Each row is a point on a landscape with many peaks, with its height.
From any point a climber takes the steepest step (rise divided by distance) to one of its 4 nearest points. It stops when none of these is higher. Distance is the straight distance between rows; heights are no part of it.
<288> h=273: [ 12.7 -59.2  17.3  14.3   0.9  11.2  -6.4  22.3   1.2  31.8   5.9 -14.3
 -36.3 -27.3 -24.6  22.3   8.8 -26.0  16.3 -14.3   7.5 -19.2]
<492> h=486: [  0.3  -3.6  -5.2   5.0   9.6 -13.4   5.5  -1.7  12.2 -24.8  35.5 -32.1
  -3.5  -5.6 -13.1   6.3  -8.1 -11.5   4.3 -28.1 -10.3   7.6]
<183> h=264: [ 23.2  13.4  -7.7   7.2   5.5 -10.6  12.5  -2.8  -3.0 -13.8  11.9   2.6
  23.5 -18.2  19.3  -6.5  12.0  24.3 -22.0   3.9 -20.1  26.1]
<235> h=387: [ 15.8 -18.9  28.2  -8.8  -7.4 -39.9  27.9  -9.1 -13.1  -0.2  -5.9   9.2
  24.8  17.7  -3.5 -21.8   5.8  14.9   5.3 -27.4 -43.9  23.6]
<206> h=400: [ 21.8 -20.6   3.8  22.5  -1.3  -1.1  23.6  -1.8   1.3 -22.1  41.7 -20.1
  -7.9   6.9  -6.6  -4.0   7.7   6.7  -9.8 -25.1 -18.2  -1.1]
<755> h=274: [ 23.5  -9.5   3.5 -13.3 -15.4   2.4  33.5  -7.3 -13.0   4.0   0.0  18.9
  30.7   6.0   8.7 -20.8  -3.8  20.7  -7.0 -13.6 -25.3  20.2]
<273> h=378: [ -3.9  21.9 -10.8 -26.0   1.9   4.5   3.2  -7.9  10.0  24.8 -27.3   6.0
  25.5  15.5  15.9  16.3  -4.7  10.3  -0.9  25.5  20.3  23.6]
<247> h=503: [ 19.4  -8.6  -3.8   6.4 -17.1   1.2  -9.2 -19.6   1.3 -23.5  16.4  -3.9
  -1.8   8.2 -11.4  -4.6   1.5   5.5  14.5  -2.2  -8.2  17.8]
<908> h=165: [ -5.1   0.0  13.3 -11.8 -22.6  19.7  27.9 -15.0 -20.4  35.2 -24.6  -3.1
  -3.9  16.0  -4.3   8.7 -17.2   8.1  -9.5  15.0  -0.9   2.2]
<1282> h=331: [  0.3  -6.6   3.3  20.0  -7.3   7.0  -3.5  13.2 -10.4   3.0  14.2  -6.1
 -33.6  -5.8   0.5  -8.2   5.4 -20.0  -1.2  -6.7   7.3 -20.5]
<172> h=532: [  5.6  -6.5  -6.7  -8.1   5.6  -2.6  25.7  -9.4  -5.0  -4.3  -6.1  -5.6
  22.3   8.8 -22.3 -11.4  14.9   5.2 -11.4 -26.7 -37.8  12.5]
<1020> h=471: [ 19.1 -21.5   1.9   1.5  -0.3 -15.1   5.6 -24.6  -9.6  -6.7   7.6   3.6
  30.4   8.7   9.1 -28.0  -8.2  27.7  -5.8 -24.7 -37.8  15.4]
<740> h=291: [  2.5  -1.3  -5.6   6.8   0.9  -9.7  26.7  20.3  -2.9  -1.2   0.0  -3.9
  -6.5 -13.6  -6.5  -7.3   5.1 -18.5 -13.8 -22.4  -8.5 -13.5]
<618> h=546: [-14.3  -4.1  20.8 -17.3   7.4  -5.5   5.1  -3.6   7.1  25.8 -10.8   2.9
  17.3  33.9 -23.7  -3.9 -14.1 -11.7  24.0  24.3  15.1  -8.1]
<427> h=322: [  3.7  -6.7  10.3 -11.1  -5.4  24.1  -3.0  -3.4   7.0  16.1 -16.1 -19.3
 -19.6  13.2 -14.2 -11.6  -3.4  -7.7   2.8   6.4  11.9  -7.2]
<408> h=252: [ -8.9 -11.0  12.1   0.0  -2.7   8.2   3.8  16.8 -18.2  12.7 -11.9   2.2
 -31.8   4.5 -11.4  -7.2  -8.2  -1.7   7.9  -4.0  -0.8 -15.2]
<578> h=361: [-36.2  -9.9  -6.0   8.6  21.5   4.6 -21.7 -19.5  16.9   4.9   3.9   0.6
  -6.0  -0.3 -10.7  -1.5   0.3  -0.2   2.2  -2.8  52.9 -20.1]
<319> h=344: [ -4.4  27.9 -10.1  -4.2   8.1 -25.3  27.9  20.8   7.8   0.8  23.6  -7.0
  -3.7 -11.5   0.0  -3.2   1.8 -12.3  -8.6 -20.0  -4.1  -8.3]
<123> h=399: [ 15.5  19.0 -24.7 -17.0   9.9  -7.4 -14.8  -7.9  -4.5 -13.6   2.9  -4.5
  24.1  -7.8   6.6  12.2 -10.0  19.7  -2.4   8.5 -18.5  28.8]
<562> h=405: [-16.8  22.7   7.7 -22.4  -2.7 -19.5  19.1  11.2 -17.5  10.6  -7.5  15.3
  43.9  -2.3  -3.2  -8.9  -9.1   0.1  -2.9  10.9   6.2   7.0]
<1041> h=62: [ 26.7  -9.2  -1.2   7.7 -30.3  44.2   5.5  -8.2 -14.3   9.3 -13.3   0.2
 -11.7   1.3  16.4   0.8 -21.0   9.3 -17.5  -0.3 -14.4   6.3]
<92> h=266: [ -0.4  -0.5   1.4  -5.2 -28.8  18.0  -0.6 -11.7 -25.4  11.6   1.4  37.5
   6.0  -4.2  11.8  -4.6  -1.7  41.6   1.4  18.5   9.6   9.6]
<202> h=632: [ -8.0  12.3  10.1   3.6   8.7 -47.9 -22.8  -5.5  -6.2  -5.9  -6.6   7.9
  20.7  18.0  -1.9 -14.2 -11.1  23.5  28.4   2.2 -17.8   9.8]
<1025> h=187: [ 20.1 -16.7  -1.5   1.1 -26.4  15.5   1.9 -24.3 -22.8  -3.4   4.8  20.8
  -0.7   0.1   2.6 -21.8 -10.0  48.3  -7.5   7.2   2.2   1.6]
<857> h=168: [ 11.9   6.3 -20.2   4.4  -5.4  26.9 -23.4   3.3  15.8   0.3   2.3 -15.0
  -9.7  -9.1  26.0  18.3  -7.5  -7.4   7.9  16.9  -7.3   6.8]
<126> h=267: [ -9.9   0.5 -11.4   1.7   0.2   9.4 -10.1 -10.5  20.5  14.4  -1.6   2.5
  -2.7 -22.2  15.4  -6.3   9.6   4.0  -7.6  24.2  33.2   0.7]
<549> h=403: [ -9.3  32.6 -16.8  -6.2 -16.3  12.1  -5.1   3.8   3.3   7.9 -19.6  -9.1
   7.0  -0.9   3.4 -11.5 -11.5 -12.7  10.5  27.8   9.5  21.6]
<263> h=433: [ -5.7  -2.2  -9.9  -8.2 -26.8   2.8   8.6 -15.0 -22.3  15.4   3.0  17.1
  -0.9   7.5  10.2 -11.4  -7.2  13.7  -6.6   1.4   1.2 -11.8]
<819> h=536: [-16.9  -1.4   4.7  -1.4   8.3  -1.5 -11.9 -14.7  -8.7   6.2  -4.3  -4.1
   2.5  21.4  -8.0 -14.8  -3.7   6.4  29.5   6.5  26.2  -8.6]
<614> h=94: [ 16.1   3.6 -24.2   8.8  -6.8   8.8  -4.6  13.5  16.1  -4.2   6.1 -30.0
 -14.8 -23.6  -9.1  19.8   7.4 -22.1 -17.7  16.1 -39.7  12.3]
<939> h=278: [-18.6  26.8 -14.8 -16.2  -5.7   5.5   9.9  10.1 -20.2  19.7   4.4  31.7
   7.6  -6.7  12.3  -1.2 -23.7   8.1  -4.1   9.8  -4.3  -3.9]
<297> h=276: [ -3.2  21.8   8.3  -2.7  19.8 -36.6   1.9   7.6   4.4 -28.0  15.2  18.9
  15.5  -5.2   0.4   0.0  12.5  -9.5  33.6  -2.9   1.1  -0.1]
<633> h=358: [-20.0   4.4   6.9   1.0  23.4  -7.3  -7.0  36.0  31.3   2.9   1.1 -22.4
 -10.7  -0.5 -10.2  25.8   8.1 -11.8 -10.0  -6.3  32.1 -11.2]
<889> h=40: [  4.6 -15.5 -24.2  36.5   2.6   9.8  -4.0  30.0  17.9   1.8  15.3 -16.2
 -26.4 -33.0  34.1   8.6  -2.4  -9.2  -9.2  16.0   1.6   8.2]
<276> h=634: [  8.3  -0.9 -33.3   1.4  -8.0  21.2 -14.3 -24.2  -8.2  -6.2   5.5  18.1
  -0.3  -9.7  18.1   0.9  -7.9   0.1  13.0  14.2  23.4  -0.1]
<581> h=169: [  3.6   0.3 -20.6  22.9  -2.4  20.3   0.6   3.7   5.4 -14.4  32.3  10.4
 -20.4 -38.8  12.0  -0.8   8.2  -3.4  -8.4   8.5  -5.3  -2.6]
<929> h=406: [-20.1  17.1   4.5  -8.4  16.7   3.0 -13.6   3.7  14.1  11.7 -21.4 -16.3
  -8.3   5.5  -9.5  25.7   3.1 -20.8   7.8  -4.0  35.3  -5.2]
<732> h=277: [ -0.6 -42.8   4.7  41.3 -12.9  23.6  -0.3   6.3 -25.4  18.6  12.6  10.3
 -38.5  -9.1 -13.3 -13.5   2.2  -0.5   3.6   6.1   5.7 -23.0]
<805> h=699: [  6.1   1.6  31.5 -16.3   4.4 -30.1 -10.2  -4.6 -13.6  -3.3 -15.2  13.0
  15.3  25.2  -5.1 -10.0 -24.1  19.7  19.0  22.9  19.2  13.3]
<997> h=318: [  3.9  -2.2  12.4 -18.9  -3.1   2.1  20.3  -5.2 -19.5 -15.1 -17.6  -3.8
  19.7  -1.9   0.9 -15.2 -11.7   4.4 -14.2  11.7 -26.4  27.5]
<570> h=675: [-13.1 -26.6  -7.5 -16.2  -6.1   0.1 -30.7 -40.4 -18.1   2.6  -4.8  29.0
  11.9  23.7 -14.0 -21.6  -8.3  46.1  16.0  37.2  32.1  -6.0]
<558> h=193: [ 14.2 -31.5   5.9  -5.0 -21.8  24.3   4.8 -24.5 -13.5 -11.2 -17.8   1.3
  -1.0  20.0  -5.0 -17.8 -15.2  30.3  18.3  -3.2 -24.7  22.8]
<1170> h=216: [  9.2 -19.1  30.5   1.9 -18.7  -4.9  22.6 -11.7 -24.2   5.4 -19.4  16.4
   9.0  19.9   3.9 -13.2  -6.5   7.5  15.9  -3.8 -23.8  10.1]
<522> h=146: [ 20.9  11.1  10.8 -14.6 -24.3  24.8  24.3   5.1  -7.4  22.4 -21.0   9.9
   7.4  -6.4  18.1   3.4  -7.0  13.1  -5.2   7.9 -25.5   5.1]
<635> h=574: [-12.2 -15.8  13.1 -16.7  -1.3 -14.2  21.1  -7.7 -21.1  14.9 -10.8  42.6
  20.3  40.3 -15.9 -13.8 -21.6  19.8   4.7  25.6  16.1 -12.6]
<754> h=360: [  2.6  15.4   2.9 -19.4  -9.5  -6.2  19.8  -0.8 -18.3   7.9 -29.1  14.7
  27.9 -12.6   8.6  -3.0   0.8  -3.2  -6.8  -4.4 -28.6  32.6]
<452> h=582: [ -6.7   0.6   9.0 -20.3   7.6 -51.0   8.2 -15.3 -12.5  -8.2 -26.0 -14.9
  31.3  11.1  -4.4 -17.1 -13.9  27.9   0.5  12.4 -29.5  19.0]
<135> h=283: [-16.2  13.3  12.7  -2.8  -9.1   1.0   7.6  27.6  -6.8  13.6  -2.5  -1.0
 -14.3  -1.7   0.4  14.5  -1.2 -13.8 -14.6  -5.2  13.0 -18.1]
<321> h=345: [ -2.2  22.2  10.1  -6.4  22.7 -32.0  -7.8   5.2   6.3 -25.9  -8.2 -21.1
  13.9  -0.1  -0.3   0.5   9.1 -14.2  15.0  -6.0 -15.9  20.0]
<968> h=218: [  6.0 -26.0   0.2   5.7 -20.1  29.7  -6.9 -26.4  -0.7   3.0   3.4   9.2
   5.3  20.1   2.1 -15.4  -3.5  25.8   1.6   5.2   5.7   7.5]
<487> h=337: [ 12.5 -12.7   8.6 -19.8 -21.2   6.1  -2.0 -22.0   3.7   1.3 -13.9   3.4
   1.6  27.9   0.8 -15.0 -15.3  25.2   0.4   1.6 -11.1  11.1]
<953> h=250: [-11.5  -5.2   5.1  13.9  -7.8  17.6   6.2  -0.2   4.9  20.4   3.5  11.4
 -16.1 -19.6  18.2   6.3   5.2  10.1 -22.6  19.3  19.6 -24.4]
<941> h=425: [  3.5   8.7  -2.2   3.2 -20.9  10.0   6.4  -1.0  -4.9  -8.9   9.6   5.1
  -0.5   5.6   4.0  -0.9 -13.3  -0.8   9.3  -1.9   0.1 -11.1]
<132> h=473: [ -8.8  21.8   6.7 -31.0   6.9  16.3 -10.4  -5.2   6.2   6.3 -20.4   1.2
   3.4   2.3  -0.8   3.8  -7.0  -4.4  23.1   7.6  10.9  -3.6]
<44> h=432: [-19.7   5.2  -3.7  19.9  16.2  -9.7   0.4  16.0  22.1 -16.0  22.5 -30.1
  -2.2 -10.9   2.4  11.9  18.0 -18.5  -9.3 -35.5  -5.1   7.0]
<1183> h=383: [ -5.3  29.3  -2.9 -21.4  10.2 -35.0  23.5  13.7 -14.0 -15.8 -13.9  -8.0
  25.6  -6.9  -1.1   1.4  12.1  -9.9  -2.9  -0.1 -30.2  20.0]
<721> h=284: [ 13.1 -22.3   9.3  15.4  -2.1  12.2  22.7  -6.4  -8.3   3.1   7.1 -18.5
 -12.9  -7.9 -14.2   3.1  14.1 -22.5   0.6 -32.6 -26.9  10.4]
<901> h=259: [  1.3   5.1  -1.3  20.5   8.9   2.8  10.5  23.4   7.1   8.2  26.4 -21.8
 -10.7 -20.1   6.8   7.9   4.7 -23.8 -24.4 -15.1 -29.8  -0.3]
<89> h=336: [  1.2  19.5  -6.8 -18.7   1.8   3.4  14.7  -0.1   9.0  -0.8  -9.0  -7.7
  -1.1 -34.0  10.9  16.2  11.0 -16.2 -16.4  -7.6 -23.3  18.8]
<683> h=332: [-10.1  28.6 -12.6  18.7   7.5  -4.5 -10.1   2.6  10.9  -4.9   2.1 -14.3
 -16.5  -5.0  -3.2  10.4  16.8 -19.8   7.6 -14.5  15.5 -10.5]
<634> h=342: [-17.8  13.3  11.5   4.2   3.5  -3.0   5.1  19.5   3.3  -6.2  15.8   4.6
 -21.2  -2.2   9.9  10.3   9.1 -12.0 -12.5 -24.0   8.3 -29.2]
<65> h=290: [ -2.6 -35.0   5.5  12.2  -6.5  17.5   2.3  10.0  15.4  18.8  -1.1   0.6
 -50.2   4.4  -5.9   7.2  20.0 -18.0  -5.4 -17.8  13.1 -32.0]
<23> h=210: [ -2.3 -10.5  -9.8   0.8 -19.1  31.3  14.8  -2.0 -25.1  21.3 -16.1  22.7
  -7.1   1.0  13.3   6.7   1.0  16.4 -20.5  29.5  -1.8  -1.1]
<780> h=335: [-23.9   7.1  -1.2   8.0  15.1 -13.8 -23.7  16.9   1.2   1.8  -8.1  13.2
  12.5  -4.7   7.7   3.1  12.9  12.4  -5.5  -6.0  28.0  -8.7]
<1240> h=373: [ -0.3  17.2  24.9 -23.9  20.8 -16.4  14.8  17.6   2.7  -9.2  -9.2   1.8
  -5.2  -6.9  -7.0  10.5  -5.6 -23.8  -8.0 -16.0 -33.1  13.2]
<161> h=321: [ 20.0 -11.5   1.4  -3.4 -21.3  12.9  26.6  -0.6 -23.3   7.3 -13.7  -9.3
  -6.2  -1.3  -8.4  -5.9   4.8  -0.8 -12.4 -15.0 -39.6   7.8]
<473> h=220: [-11.6  -4.6 -13.9   0.9  -4.8  27.4 -17.3 -15.4  13.0   4.0 -16.9 -11.6
  -8.9  -7.9  -7.5  16.0  -1.8   2.3   9.7  12.5  14.2  -1.5]
<591> h=376: [ -9.5  18.6   7.2 -40.4 -11.7 -23.3  12.6   4.2 -21.3  14.5 -36.3  13.8
  32.1   6.0   3.3  -7.5 -12.8  16.8  -9.5  15.7 -23.2  11.1]
<249> h=177: [ 10.0  27.2  -7.7  -9.9  27.1 -29.1 -30.6  11.5  15.6 -18.0  12.2  -0.1
   9.5   6.6  11.3  13.2   9.9  -8.3   7.3 -29.0   4.3 -14.0]
<538> h=368: [-25.5 -16.9   5.7   3.8  29.7  -3.9 -27.2  -0.6  13.8 -13.2   9.9  -3.4
  -0.1  15.7 -14.5  15.3  19.4 -21.9  19.6  -0.1  38.4 -22.4]
<304> h=514: [ 29.8 -12.7  -7.7   5.5 -20.1  11.9 -16.9 -38.5   6.2 -27.9 -14.4 -22.5
  -0.6  -1.2  -0.1 -14.7   7.2  10.9  13.2   0.5 -35.9  26.9]
<966> h=477: [  5.6   1.7   5.2  -7.0 -15.4  12.5 -18.1 -11.0   3.6  -2.0 -13.8  -7.4
   2.0  36.9 -10.4 -11.2 -10.4   4.2  20.0  17.2  11.4  -0.5]
<413> h=304: [-23.8 -12.8  14.9  11.4 -17.0  -1.7   1.5  -1.0   9.7  11.2  12.4  17.8
 -18.3   7.6   5.3   1.4  -2.6  -3.5  -6.1 -16.5  30.2 -26.9]
<59> h=251: [ -5.6  11.3  10.1   1.4  12.8  17.0   3.7  27.7   2.1   2.3  -7.8  -8.2
 -11.6 -18.0  13.6  18.9  -0.5  -6.3  -6.2   6.4  12.1  -7.5]
<994> h=583: [ -8.2  -6.0 -11.3 -22.3  -2.2   6.1  -4.5 -16.8   1.2  15.7 -15.3  -2.4
   7.0  40.6 -10.1  -7.6  -4.5  14.3  21.3  17.5  30.7   3.5]
<1049> h=359: [ -1.1  13.3  -9.3 -40.4 -12.8  16.3  11.3 -28.0   2.7 -11.0 -28.4  -7.5
  20.5  -1.4   2.3  12.5 -11.2  23.7  15.8  31.8 -16.3  31.1]
<24> h=100: [ 11.8  19.2 -36.7 -13.7  29.7  -9.6 -35.0  -6.2   9.1  12.3 -11.8  28.4
  10.9  -0.6  28.0  22.6   3.8  -1.7 -11.7  -5.7  19.7   5.8]
<432> h=156: [ -9.5 -25.5   7.4  18.8 -20.2  20.5 -11.8 -34.3   4.6   6.8   5.4  10.7
 -14.1  10.4 -15.9 -22.2   3.0   1.8   4.6   0.8  19.3 -18.7]
<54> h=369: [ -6.4   5.2   7.8  -7.2   8.1 -39.0  19.0  16.4  -8.5   5.4  25.6  26.4
  28.9 -20.1  -3.3  -3.1   7.9 -10.8  -7.4  -7.6   3.9   5.7]
<621> h=315: [-20.8 -16.0  -9.0  28.2   0.4  34.4  -8.1 -17.5  19.5  -7.7   0.3   4.2
 -21.1 -14.8  10.0  -7.0  -6.5   2.1  -7.5  20.9  20.0 -12.9]
<154> h=312: [-11.3  13.9  -2.4 -17.0  -9.5  22.7   9.6  -6.8   2.1  31.3 -19.4   8.1
  -6.2   7.9  20.7  17.9   5.2  -4.4  -4.8  24.7  10.6   3.1]
<85> h=540: [  6.0  -8.0 -11.5  -6.8  -3.1 -20.8 -11.2  -3.2 -24.8  -5.0  19.4  -1.4
  30.7  -3.6  -1.8  -4.4 -10.8  39.3   9.6  -4.8 -13.5   7.6]
<420> h=325: [ -6.0 -39.6  -2.8  38.3   3.2   0.3 -22.7  12.1  17.5   1.5   7.6  -9.8
 -36.1 -22.5 -10.7  -4.8   6.5  -7.0 -14.5  -6.8  12.7 -40.1]
<211> h=214: [  6.2  -9.9   9.6  19.0   0.4   9.8 -24.1 -17.6  11.7 -13.1  13.3 -36.4
 -36.3   1.2 -21.6   4.9   3.4 -29.7   6.2  -9.4 -18.3  -7.5]
<977> h=215: [ 19.8 -16.6  -5.8   6.0 -11.6  28.6 -34.2  -3.3  14.6  -3.6  -3.8 -32.4
 -35.7   9.9 -24.0  12.2   6.9 -21.5  25.5 -16.0   2.9  -8.8]
<1291> h=311: [ 18.4   2.9  -4.8   3.4  21.8   8.5  11.6   1.0  11.6 -25.7   0.2 -21.6
  10.9 -15.6  12.7   3.8  12.9  -4.1   1.4 -16.8 -21.3  18.8]
<153> h=275: [  4.0  35.1  -3.5 -15.1  17.7 -20.2 -15.6   8.9   0.1  -6.7 -26.6   2.8
  19.9 -16.2  10.4  19.0  -1.9 -19.1   8.0  -2.9  -8.5  21.6]
<1105> h=323: [ 17.8  -5.6  10.4   6.6  -3.6   0.8   9.2   2.6  -7.2  -5.4   5.2   0.3
 -15.7   8.0   2.6  -4.5   6.8 -19.3   0.9 -13.6 -23.2   2.4]
<81> h=348: [-18.1 -15.0  11.8  28.3  11.6   6.6 -13.8  -2.3  15.6  -1.4  21.6  -2.5
 -20.3 -11.0 -10.6  -4.2   4.7   2.4  -2.1  14.3  38.2 -32.0]
<571> h=333: [ -7.9  -3.3  21.4  22.8  17.8 -37.5  22.3  29.1  16.6 -13.8  17.8 -22.3
  -6.8   5.9 -19.2  -4.9  12.1 -34.2 -16.5 -32.9 -23.6  -2.5]
<706> h=301: [ -1.2 -39.4   4.1  21.3   1.9  24.3  -6.5   5.7   1.9   9.6   3.9  -4.7
 -29.5   8.2 -15.3   3.2  11.9  -6.5  10.5  -6.9  17.1 -25.7]
<278> h=285: [  8.5   9.7 -21.0 -10.7 -11.6   0.0 -10.2 -15.3   1.7 -19.8   6.0   0.8
  38.4   4.3  12.2  -6.8  -0.2   9.9  16.5  25.2  -1.8  11.3]
<1159> h=542: [ 14.5   9.6   8.0   6.8  -0.6 -14.3 -12.2 -13.5  -1.8 -49.1  32.3 -19.9
  -6.8   9.2 -16.1  -4.9   8.1  -1.7   9.8  -4.6 -10.3   5.6]
<453> h=553: [ -3.3  -6.7   1.5  -6.5  -1.1 -14.0  13.3 -26.6 -13.9  15.8   0.3  39.2
  -0.2  22.8  -4.2  -8.5 -11.6  19.2 -16.6   6.6  25.9  -7.1]
<31> h=434: [  4.3  16.5  -1.7   5.8  12.5 -12.8   3.6 -10.2   3.9 -16.4  19.2  -2.3
  17.1   2.6  -6.6 -20.1  16.6  14.7   3.3  -6.5 -16.9  15.4]
<1206> h=235: [ 30.5 -33.1 -13.0   8.2  -3.9  44.8 -28.6  17.8  36.3   4.2  11.2 -11.6
 -44.4 -19.0   8.9  22.8   5.9 -19.0 -26.4   8.4  19.2 -27.0]
<457> h=548: [  4.9  12.6  -5.2  -5.3  -6.2 -29.9  -8.6  -9.1 -17.1  -3.6 -10.8  12.4
  24.6   1.2  13.0 -13.3 -21.9  25.0  11.7   3.7 -11.8  20.3]
<595> h=457: [ -4.3  10.0  11.2  -6.3 -11.6 -29.9   7.5   3.2 -30.1  -5.5  12.8  23.6
  16.0   6.1  -0.6 -11.8 -20.9   3.9  11.9  -1.1   9.5  -7.2]
<348> h=396: [ -9.6  17.5 -12.9   8.0  -4.2 -16.6 -23.6 -14.3  -8.8  -9.2  20.9  21.4
  14.7  12.1   2.3   6.9  -3.8  16.4   9.6   5.4  22.0  -2.2]
<133> h=612: [-11.6  -7.0  21.3 -10.7  -5.8  -7.7  16.2   0.4 -10.6  18.0 -19.8  31.1
   3.9  35.2 -19.1  -6.3 -11.0   8.3  15.2  17.0   5.0  -9.4]
<1258> h=194: [ 10.3 -13.3 -22.8  12.8   6.1  34.2 -14.2  19.9   8.2  22.8   8.1  35.3
  -8.6 -14.4  19.0  -2.8  -8.0  -9.1 -26.8  24.2  11.4 -26.4]
<619> h=470: [ 10.4 -10.9   4.8  -5.7  -1.7 -31.9  18.4  -5.4 -15.3 -15.7  31.9  10.6
  23.1   6.5 -14.5 -15.6   3.6  16.9 -15.9 -14.9 -18.6  18.5]
<961> h=355: [ -3.4  -0.2  10.6  25.5  16.4 -24.0   3.0  31.5  15.1 -28.9  25.2 -13.4
 -12.2   5.7 -27.5  -6.9   0.4 -21.7  -4.0 -20.9  -1.2 -19.7]
<821> h=380: [-22.9   0.6  17.4 -17.5  11.2   9.5 -19.0   8.2  14.6 -14.8  -1.8 -21.3
  -8.8  26.0 -19.0  13.1  -1.3 -12.4  13.1   6.9  23.2 -10.2]
<213> h=123: [  6.6  24.8 -20.5  -7.5  -4.4  21.2 -19.0 -16.2 -14.6   0.6  -1.8  29.3
  26.2 -12.7  28.5  16.8   0.8  36.3   1.9  18.5  19.4  18.3]
<469> h=395: [  8.0  10.6   4.9  -9.0  21.4 -13.9  -3.8 -12.7  -9.7 -14.7 -11.3 -21.9
  14.9   3.1  -6.6  -8.7  17.7   3.9   3.1   3.7 -27.4  10.3]
<1245> h=249: [ 11.1  -7.9  -0.2  30.6 -16.4   9.8 -14.5   5.7  18.3  -4.8  -1.7 -25.9
 -38.6  -5.3  -7.2  15.6  -4.0 -20.5   7.9  -9.4  -5.2  -4.3]
<71> h=391: [-11.9   5.5  -1.4 -10.4  -1.1  -0.7  20.5  -5.1   1.1  40.4 -24.9  42.0
   7.9  -9.2   8.1  -9.9  -5.0  18.8 -13.3  24.8  21.4  -2.4]
<758> h=365: [ 11.9   4.5 -27.1  15.2 -14.1  31.5  -2.4  -0.1   7.7  -2.0  29.6  15.3
  -1.1 -15.7  20.8  -1.8  -5.5  -4.3  -6.0   3.7  -8.4   0.0]
<654> h=386: [ -5.9  26.6  -0.2 -17.4   9.6 -46.6  20.7  16.1 -15.4   4.2 -11.8  15.1
  33.9  -0.4   7.3   1.1  -7.1  -0.7  -8.8   0.8  -2.4  -0.9]
<368> h=324: [-12.7  13.1  12.6   9.4  24.2 -29.2  13.1  42.4  -1.5   2.4   1.7  -7.3
  -7.1 -10.9  11.0  41.5  13.6 -12.0 -20.3 -17.8  17.2 -18.6]
<1244> h=596: [ 30.4 -16.4 -16.8 -18.6  -1.0  -0.8  15.8 -19.9  12.9 -12.6 -15.1 -10.5
   5.4   7.4  -8.6  -9.8   8.8   4.5  -1.5  -1.4 -44.1  18.8]
<363> h=253: [-21.8   4.4   2.7  -9.0  -5.8 -12.8   6.6  -5.9 -39.9  29.7  -4.5  36.3
  28.1 -12.9  -1.0  -2.7 -21.8  26.7   0.7   6.6  24.4   1.7]
<1294> h=279: [ -4.3 -16.6   4.7  24.4   4.2   9.9  -8.4  32.1  22.7  18.9   0.8   0.8
 -26.3 -29.8  -4.9  15.4  -2.6 -16.4 -35.2   4.0  42.9 -34.0]
<271> h=268: [  5.2   2.7  18.8  -3.4  46.1 -18.5 -16.2  17.2   8.0 -34.0  -3.3 -32.2
  -4.9  16.9 -22.7  -4.3   4.0 -32.9  25.8 -33.1  -5.0 -10.7]
<1166> h=313: [  1.4  -2.9 -14.4  24.1   4.2  -3.2   1.1   3.9  13.1 -12.4  37.5 -23.3
   3.2 -14.2   8.6   8.1  23.7 -18.3 -22.5 -13.6   1.7  -3.7]
<260> h=219: [  5.3  35.9 -10.8  -3.4   9.8  12.8  -0.3  27.9  24.9 -11.5 -14.9 -34.5
  -6.9 -12.3  22.0  21.3  11.8 -31.0  -4.7  -0.3  -8.9  10.0]
<949> h=372: [  1.1  -2.2 -13.0  16.0  19.7   6.9   2.8  36.2  24.8 -11.2  22.4 -39.9
 -17.7 -13.6  -9.5   2.0  18.9 -30.5   0.3 -18.3 -13.7   2.7]
<107> h=203: [  0.7   0.2   0.3  -2.5   8.5  23.2 -20.5  -7.2  35.0  13.9 -12.6 -19.0
 -13.4  -3.2  10.4  13.9   7.2  -6.4   8.7  17.1  19.4  -9.2]
<540> h=314: [-25.9  34.2  -3.9  -1.6  23.0  -7.8 -17.8  17.3  15.5   3.1 -23.9  10.4
   2.8 -11.4   7.8  29.3  21.5 -20.2  -1.6 -20.4  17.5 -10.9]
<921> h=404: [ -5.1   7.2   9.0  19.0  10.6  -3.7  -1.9   6.2  -0.4 -17.9  34.5 -11.9
 -16.8  -3.8  -4.5 -23.5  -1.9 -15.2  -3.3 -18.6   8.4 -16.6]

For each start below, name the point where the climber stops.
<65>: <1159>
<706>: <1159>
<408>: <1159>
<319>: <805>
<1245>: <1159>
<654>: <805>
<591>: <805>
